Points, in no order, along strands that fork and pass close to each other.
In the rows, 128 means zero.
Two points are linked if the straight distance between their rows is under 99.1. Some points are linked to none.
q949: [120 112 106 141 128 115 137 119 165 140 112  86 133 102 146 115 148 123
 198 144 187 147 127  94 104 165 164 141 132 145 118 171 139 104 111 122]
q930: [161 136 121 130 124 163  77  69 150 131  98 182 122 121 174 157 176 159
 155  96  96  97  64 129 101  77 143 118 137 112 160 109 128 163 153 115]
q372: [112 113 108 140 116  77 148 123 157 140 120  75 127  99 118 107 118  95
 162 154 144 163 161 108 126 179 134 157 103 130 117 162 115 111  91  96]
q195: [156 131  84 130 106 174 174  99 175 164 162  75 108 144 123 109  75 130
 151 139 166 147  87  97  54 141 161 132 138 161 121 130 144 128 135 123]
q209: [155 125  96 114 124 181 125  50 152 137  79 127 128 159 183 147 132 144
 171  94 173  97  48 117  88 111 146 100 142 149 124 123 153 149 135 135]
q851: [132 126 191 124 129 143  81 170 107 101 145 154 140 124 168 105 106 184
  88 100 158 132 152 140 172 103 103 117  85 117 144  87 150 115 146 162]
q298: [127 124 182 121 115 162  72 145 129 120 146 153 115 122 163 111 114 193
  96 115 147 146 123 123 141  96 111 113 108 115 175 102 148 115 157 141]
q263: [146 117 149 148  77 177 136 181 131 136 191 106 110 161  75  96  62 159
  57 133 110 143 121  95 127 127 111 119 109 121 152 110 141 129 147 117]
q866: [104 148 150  79 159  43 202 168  70 136 124 149 196 180  91 186 116  96
  99 138  87 181 170 160 166 139  71 137 157 156  83 114  88 147 101 131]
q64: [ 95 164 139 156 103 153  82  97  94  97 166 163  84 125 109 135 151 148
  85 109  67  73 133 133  81  66 117 131 179 104 174 120 100 143 164 120]
q620: [131 143 126 136  99 173 110 118 145 136 178 117 105 136 112 112 110 160
  87 127 101 130 105 105  83  99 129 123 131 118 173 114 136 127 166 109]
q746: [140 137 175 125  98 170  54 110 143 118 138 170 111 126 159 132 118 204
  96 120 129 139  91 118 108  76 111 113 133 116 185 101 140 122 170 129]
q125: [166  99 138 115 139 152  90 121 156 121  66 168 130  98 190 162 167 161
 204 137 188 101  83 116 149 132 180 102 165 165 116 151 138 103 112 132]
q381: [126 129 151 108 126  97 166 201  89 111 149  92 198 167 106 119  82 150
  90 124 135 126 186 150 180 134  78 132  88 131  99 116 162 134 125 145]
q289: [136 144  87 144 125 144 137  96 161 156 133  99 120 113 145 113 146 113
 160 117 118 141 109 105  89 128 139 135 115 122 151 127 126 142 130 106]
q124: [114 105 140 124 154  27 163 132 105 111 107 104 168 136  91 166 111  84
 125 175 115 143 211 180 169 168 115 144  82 138  53 161 126 108 102 137]
q966: [112 129 136 101 144  75 168 179  80 123 138 108 180 153  99 134  90 113
  92 144 111 148 184 155 181 142  77 127 103 131 100 115 145 128 114 133]
q332: [108 130 140 113 147 109 124 168  97 125 147 126 136 118 119 102 113 121
  99 136 116 138 167 139 167 131  94 121  94 106 136 109 142 115 133 136]
q735: [ 94 139 129 114 154  56 170 144 101 129 109 136 135 127  91 132 123  61
 119 150  84 158 167 161 176 160  95 128 122 113 105 121  86 141  82 112]
q850: [167 112 142 104 125 168  97  90 153 126  67 160 129 120 194 162 145 164
 204 130 190  94  68 115 130 119 157  85 165 170 124 137 143 113 119 125]
q414: [130 131 175 120 131 119 133 190  94  95 149 112 187 150 131 103  93 169
  93  97 162 109 175 151 185 115  89 127  72 124 107 104 166 124 134 161]
q828: [106 129 136 116 134 128 115 155 118 136 149 113 120 112 130  96 113 132
 106 140 124 143 153 121 149 133 111 124  94 108 151 119 142 109 133 124]
q401: [110 105 122 118 102  94 157 156 140 139 148  63 124 127  96 102  71 122
 123 169 157 168 163 103 135 180 129 152 106 137 115 156 141  82 103 108]
q981: [148 146  69 150 116 149 158  85 169 157 126  83 124 127 146 122 132 106
 162 106 129 146 107 101  71 134 145 143 115 136 140 122 132 153 123 109]
q362: [144 120 153  95 117 177 100  95 158 133 105 145 123 122 186 148 122 187
 177 137 190 120  78 106 114 109 147  93 163 160 145 131 156 103 134 127]
q839: [136 135 141 152  79 176 124 162 119 123 190 115 103 158  73 110  82 152
  44 131  90 127 127 101 112 111 106 117 126 117 165 111 130 133 154 112]
q931: [101 106 124 110 118  55 173 141 110 133 123  85 153 134  87 133  76  96
 103 173 125 172 183 137 168 173 106 142  95 132  93 147 123 108  86  97]
q359: [155 115 111 138 152 161  97 102 167 147  91 159 128 101 188 138 182 131
 185 107 132 118  88 118 128 112 153 132 124 120 145 134 135 147 129 123]
q970: [107 128 139 108 154  83 144 172  90 123 140 115 154 130 111 116 103 112
 101 145 116 142 177 148 177 143  87 124  94 115 115 114 143 117 122 136]
q705: [153 129 124 127 138 166  83  90 158 141 105 168 122 106 184 140 171 149
 162 108 116 115  82 124 118  95 145 121 127 115 159 122 130 146 143 119]
q36: [120 145 107 138 129 139 126 115 148 150 142 116 113 105 139 107 147 116
 143 129 105 139 120 113 109 126 134 132 113 106 160 122 123 133 130 105]
q308: [130  97 133 129 155 121  92 139 154 126  96 143 126  77 171 131 169 154
 185 144 179 127 120 118 144 146 178 136 131 133 114 163 138  97 119 137]
q21: [124  86 140 167 164  44 115 136 144  95  92 120 141  99 105 136 167  92
 143 168 140 130 183 181 156 190 176 168  83 125  59 184 122 102 110 153]
q919: [145 105 156 139  80 179 150 190 148 141 185  89 105 159  87  86  46 165
  87 139 144 153 125  85 132 149 121 131 110 134 139 123 154 115 139 127]
q721: [175 100 119 148 155 163  85 120 169 140  77 186 125  92 194 149 197 117
 182 107 120 114  87 137 162 118 162 149 137 124 141 135 132 154 126 126]
q551: [152 139  67 137 111 168 122  49 147 137 107 119 127 161 156 146 140 146
 138  76 122 109  61 124  56  98 151 117 135 123 126 111 146 179 163 129]
q90: [200  83 109 143 151 167  99 101 169 137  46 176 134 120 200 170 195 106
 194  89 148  98  70 120 159 124 159 133 146 153 125 141 149 146 125 134]
q123: [107  99 127 148 146  45 143 131 136 120 102 110 137 100 110 123 132  74
 147 165 116 150 191 159 164 182 130 152  90 117  86 162 109 123  89 113]
q328: [143 132 153 110 120 169  71  96 154 136 122 164 114 111 175 135 139 186
 140 124 131 129  84 119 113  87 129 111 132 124 173 112 137 121 153 122]
q715: [ 97 164 133 125 131 125 137 150  74 123 150 141 104 130  84 121 139  95
  77 127  75 119 150 135 141 112  97 105 144 103 159 105  90 132 122 125]
q711: [104 160 126 134 112 141 128 144  91 121 165 130 100 133  86 116 127 113
  70 130  73 121 142 125 124 106 106 111 139 104 169 109 104 127 131 112]
q156: [102 170 155 131 152 132 104 141  68 109 130 196  74 120 100 124 184  90
  96 103  69  74 144 154 140  88 112 119 168  95 152 115  57 138 139 169]
q450: [136 127  93 123 111 181 164  87 165 154 137  85 125 137 145 116 100 135
 181 141 201 133  84  97  71 140 161 117 155 167 120 145 160 121 129 131]
q370: [111 112 114 114 104  89 165 149 127 141 145  80 135 128  91 110  69 105
 102 166 125 174 162 113 155 171 111 145  99 128 120 138 128 102  91  90]
q303: [112 130 128 122 137 137 106 135 138 145 142 123 113  97 144 100 136 134
 133 136 119 138 131 116 127 125 127 127 105 107 160 123 134 117 134 117]
q696: [ 99 138 131  87 137  69 203 167  68 134 136 130 182 176  76 174  91  99
  70 146  95 191 158 146 168 140  73 129 160 146  97 110  95 147  86 116]
q780: [100 168 132 113 152  77 166 148  88 130 109 158 107 133  73 130 160  56
 103 116  68 132 146 148 161 138  99 122 158 109 120 120  45 147  85 136]
q456: [ 97 128 125 126 149  65 154 142 114 131 117 121 133 112 104 114 119  75
 125 156  98 154 173 151 171 165 105 135 104 109 112 128 106 130  91 108]
q61: [109 161 151 132 174 118 120 156  86 117 126 205  88 108 103 112 190  71
 110 108  73  95 139 171 163 113 117 126 151  93 137 104  68 143 130 171]
q646: [137 110 108 125 129 154 132  97 151 138  92 115 144 117 171 142 157 133
 209 128 211 116  89  95 108 142 168 107 156 159 117 160 153 113 114 131]
q86: [138 122 152 111 105 112 175 207  96 116 155  78 204 182  96 114  62 163
  79 125 148 126 177 145 180 139  88 137  89 134  89 117 160 148 116 140]
q627: [121 158 121 155 103 154  77  72 119 105 147 171 105 121 134 150 164 164
 114  95  75  78  98 131  64  61 134 131 168 104 165 111 115 163 168 110]
q102: [107 101 135 114 136  36 165 143 101 114 114  87 170 139  94 156  91  98
 111 174 127 155 204 159 167 169 106 142  84 135  69 159 134 105  98 127]
q469: [117 131 154 124 197 100 112 162 103 112 133 190 132  90 130 110 164  87
 119 132  99 109 157 192 194 137 117 143 112 111 107  99 121 126 138 160]
q38: [120 106 129 122  95 130 160 163 154 141 163  64 112 132 101  92  66 141
 129 162 172 161 145  86 120 171 139 146 126 150 126 154 156  80 118 118]
q525: [109  95 149 124 163  86  96 159 131 103 113 126 129  90 142 124 148 157
 149 157 179 128 155 132 148 162 171 146 101 127  95 162 150  77 122 162]
q625: [137 123 196 122 140 128  94 180 106  82 137 140 163 128 167 112 106 190
 103  95 176 115 163 145 185 110 108 130  72 129 113  95 161 102 133 174]
q571: [121 127 130  99 119  85 202 195  73 129 149 108 212 191  88 165  71 126
  70 143 109 182 166 146 171 143  74 137 134 150  94 110 129 157  97 115]
q428: [ 90 169 135 147 105 149 104 112  77 101 162 149  66 137  95 134 142 122
  78 105  55  66 150 132  95  76 114 127 188 109 162 128  78 135 146 125]
q761: [117  94 134 147 164  37 131 137 127 104 102 118 147 103 103 135 139  84
 137 171 125 133 201 180 166 177 141 154  82 123  63 169 124 108 106 139]
q648: [190  79 102 147 151 155 116 101 164 129  40 158 142 130 186 168 193  93
 201  90 184 105  76 102 147 143 164 129 155 164 108 157 155 135 119 142]
q379: [137 126 110 108 113 193 146  74 157 143 123 108 128 145 164 131 107 154
 177 137 202 116  66 106  78 126 156  99 164 167 124 136 166 123 132 132]
q270: [116 148 155 126 191 110 115 162  98 115 131 209 112  99 118 108 182  73
 115 121  85 105 140 190 187 132 119 137 134 102 122  92  96 141 139 168]
q729: [136 105 148 132  89 172 157 177 157 146 184  79 101 144 100  89  52 161
 116 149 165 157 125  81 117 156 134 136 125 145 139 134 162  94 138 125]
q190: [121  84 125 173 159  59 108 140 158 107  89 122 136  85 124 127 178 105
 163 156 154 140 169 156 147 188 183 168 100 122  78 186 120 107 111 143]
q186: [144 146  92 134 101 173 107  67 154 137 151 120 118 143 129 132 128 165
 117 103 109 112  71 120  48  87 147 122 143 123 143 114 142 157 174 109]
q568: [155  93 104 145 142 139 126 108 159 129  63 133 148 116 175 150 185 116
 219 111 203 116  85  97 127 152 174 120 156 158 106 169 150 120 110 138]
q129: [160 149  54 151 101 156 163  77 162 152 147  84 114 146 125 127 110 120
 127  99 114 141  92 110  47 121 161 136 125 138 126 109 131 165 143 113]
q325: [165 144  69 140 102 168 165  86 170 157 165  85 108 152 112 119  81 134
 125 120 129 140  81 111  40 123 163 129 129 146 123 116 137 152 151 115]
q405: [109 161 128 155 145 138 109 126 111 123 134 175  86 105 126 121 190  97
 128 108  65 102 125 141 121 105 134 127 139  86 167 111  88 151 129 127]
q552: [102 149 142  89 166  47 187 156  82 132 111 154 162 151  81 155 126  67
 107 142  81 161 165 169 177 150  79 126 149 133  91 115  75 146  94 131]
q559: [155 130  81 129 121 174 125  54 156 143  92 121 130 156 174 144 144 139
 160  84 142 108  59 118  76 102 146 117 131 132 129 117 146 167 150 132]
q44: [126 123  96 132 114 137 156 114 168 154 134  72 129 112 135 107 118 127
 184 146 190 151 116  88  87 157 157 138 139 157 122 158 142 107 115 120]
q126: [ 99 170 158 122 141 136 111 142  50 108 137 179  82 133  87 130 162 103
  73 103  75  70 158 147 134  78  92 113 176 103 152 121  60 132 144 170]
q247: [116 148 126 146  98 160 119 137 112 125 180 121 100 139  87 113 110 138
  68 131  80 125 130 110 103 104 114 117 133 110 171 108 121 128 149 103]
q808: [143 143 133 137  93 179  85  88 154 124 170 137 110 142 119 130 112 188
  89 116 113 118  78 111  62  78 131 123 151 125 165 112 143 139 187 114]
q665: [119 110 102 152 121  84 142 120 167 141 111  80 130  95 130 110 140 102
 185 146 162 159 152  99 115 180 149 154 113 136 115 174 122 110 102 106]
q649: [143 150 114 139 108 158  74  59 136 114 118 174 123 130 156 160 170 171
 133  88  89  83  71 131  68  64 140 123 155 109 154 108 130 170 169 111]
q745: [ 91 171 149 133 115 144 111 133  58 106 151 157  74 144  84 133 139 112
  62 108  65  70 159 137 119  77  94 115 186 109 158 126  67 128 139 147]
q351: [142 126 124  97 111 191 122  65 158 138 111 126 125 148 172 140 106 168
 170 127 190 107  55 114  82 111 144  94 159 162 135 125 163 125 142 131]

Follow the links from the first point to the second, and from the first to the third. Name the last point that the two ways share.
q665, q850, q559 => q351
q735, q370, q190 => q761
q850, q186, q195 => q351
q648, q298, q649 => q705

A fork is a point with three links, a tip a point with one. Leave the first point through the second and follow the links. Name the first fork or tip that comes.
q44, q949 => q372
q866, q552 => q761
q64, q428 => q469
q828, q332 => q381
q359, q721 => q646
q745, q428 => q705
q289, q981 => q450
q559, q551 => q247

A fork is a point with three links. Follow the links from the first point to the second and name the forks in between, in order.
q298, q64 => q705
q209, q129 => q351 > q450
q351, q981 => q450
q551, q711 => q247

Name the points in between on the shortest way along the links from the first point to the second, in order.
q61, q428 => q156 > q126 > q745
q190, q931 => q21 > q761 > q124 > q102
q362, q981 => q351 > q379 > q450 > q195 > q325 > q129
q64, q359 => q627 > q649 > q930 > q705
q379, q551 => q351 > q209 > q559
q705, q381 => q328 > q746 > q298 > q851 > q625 > q414
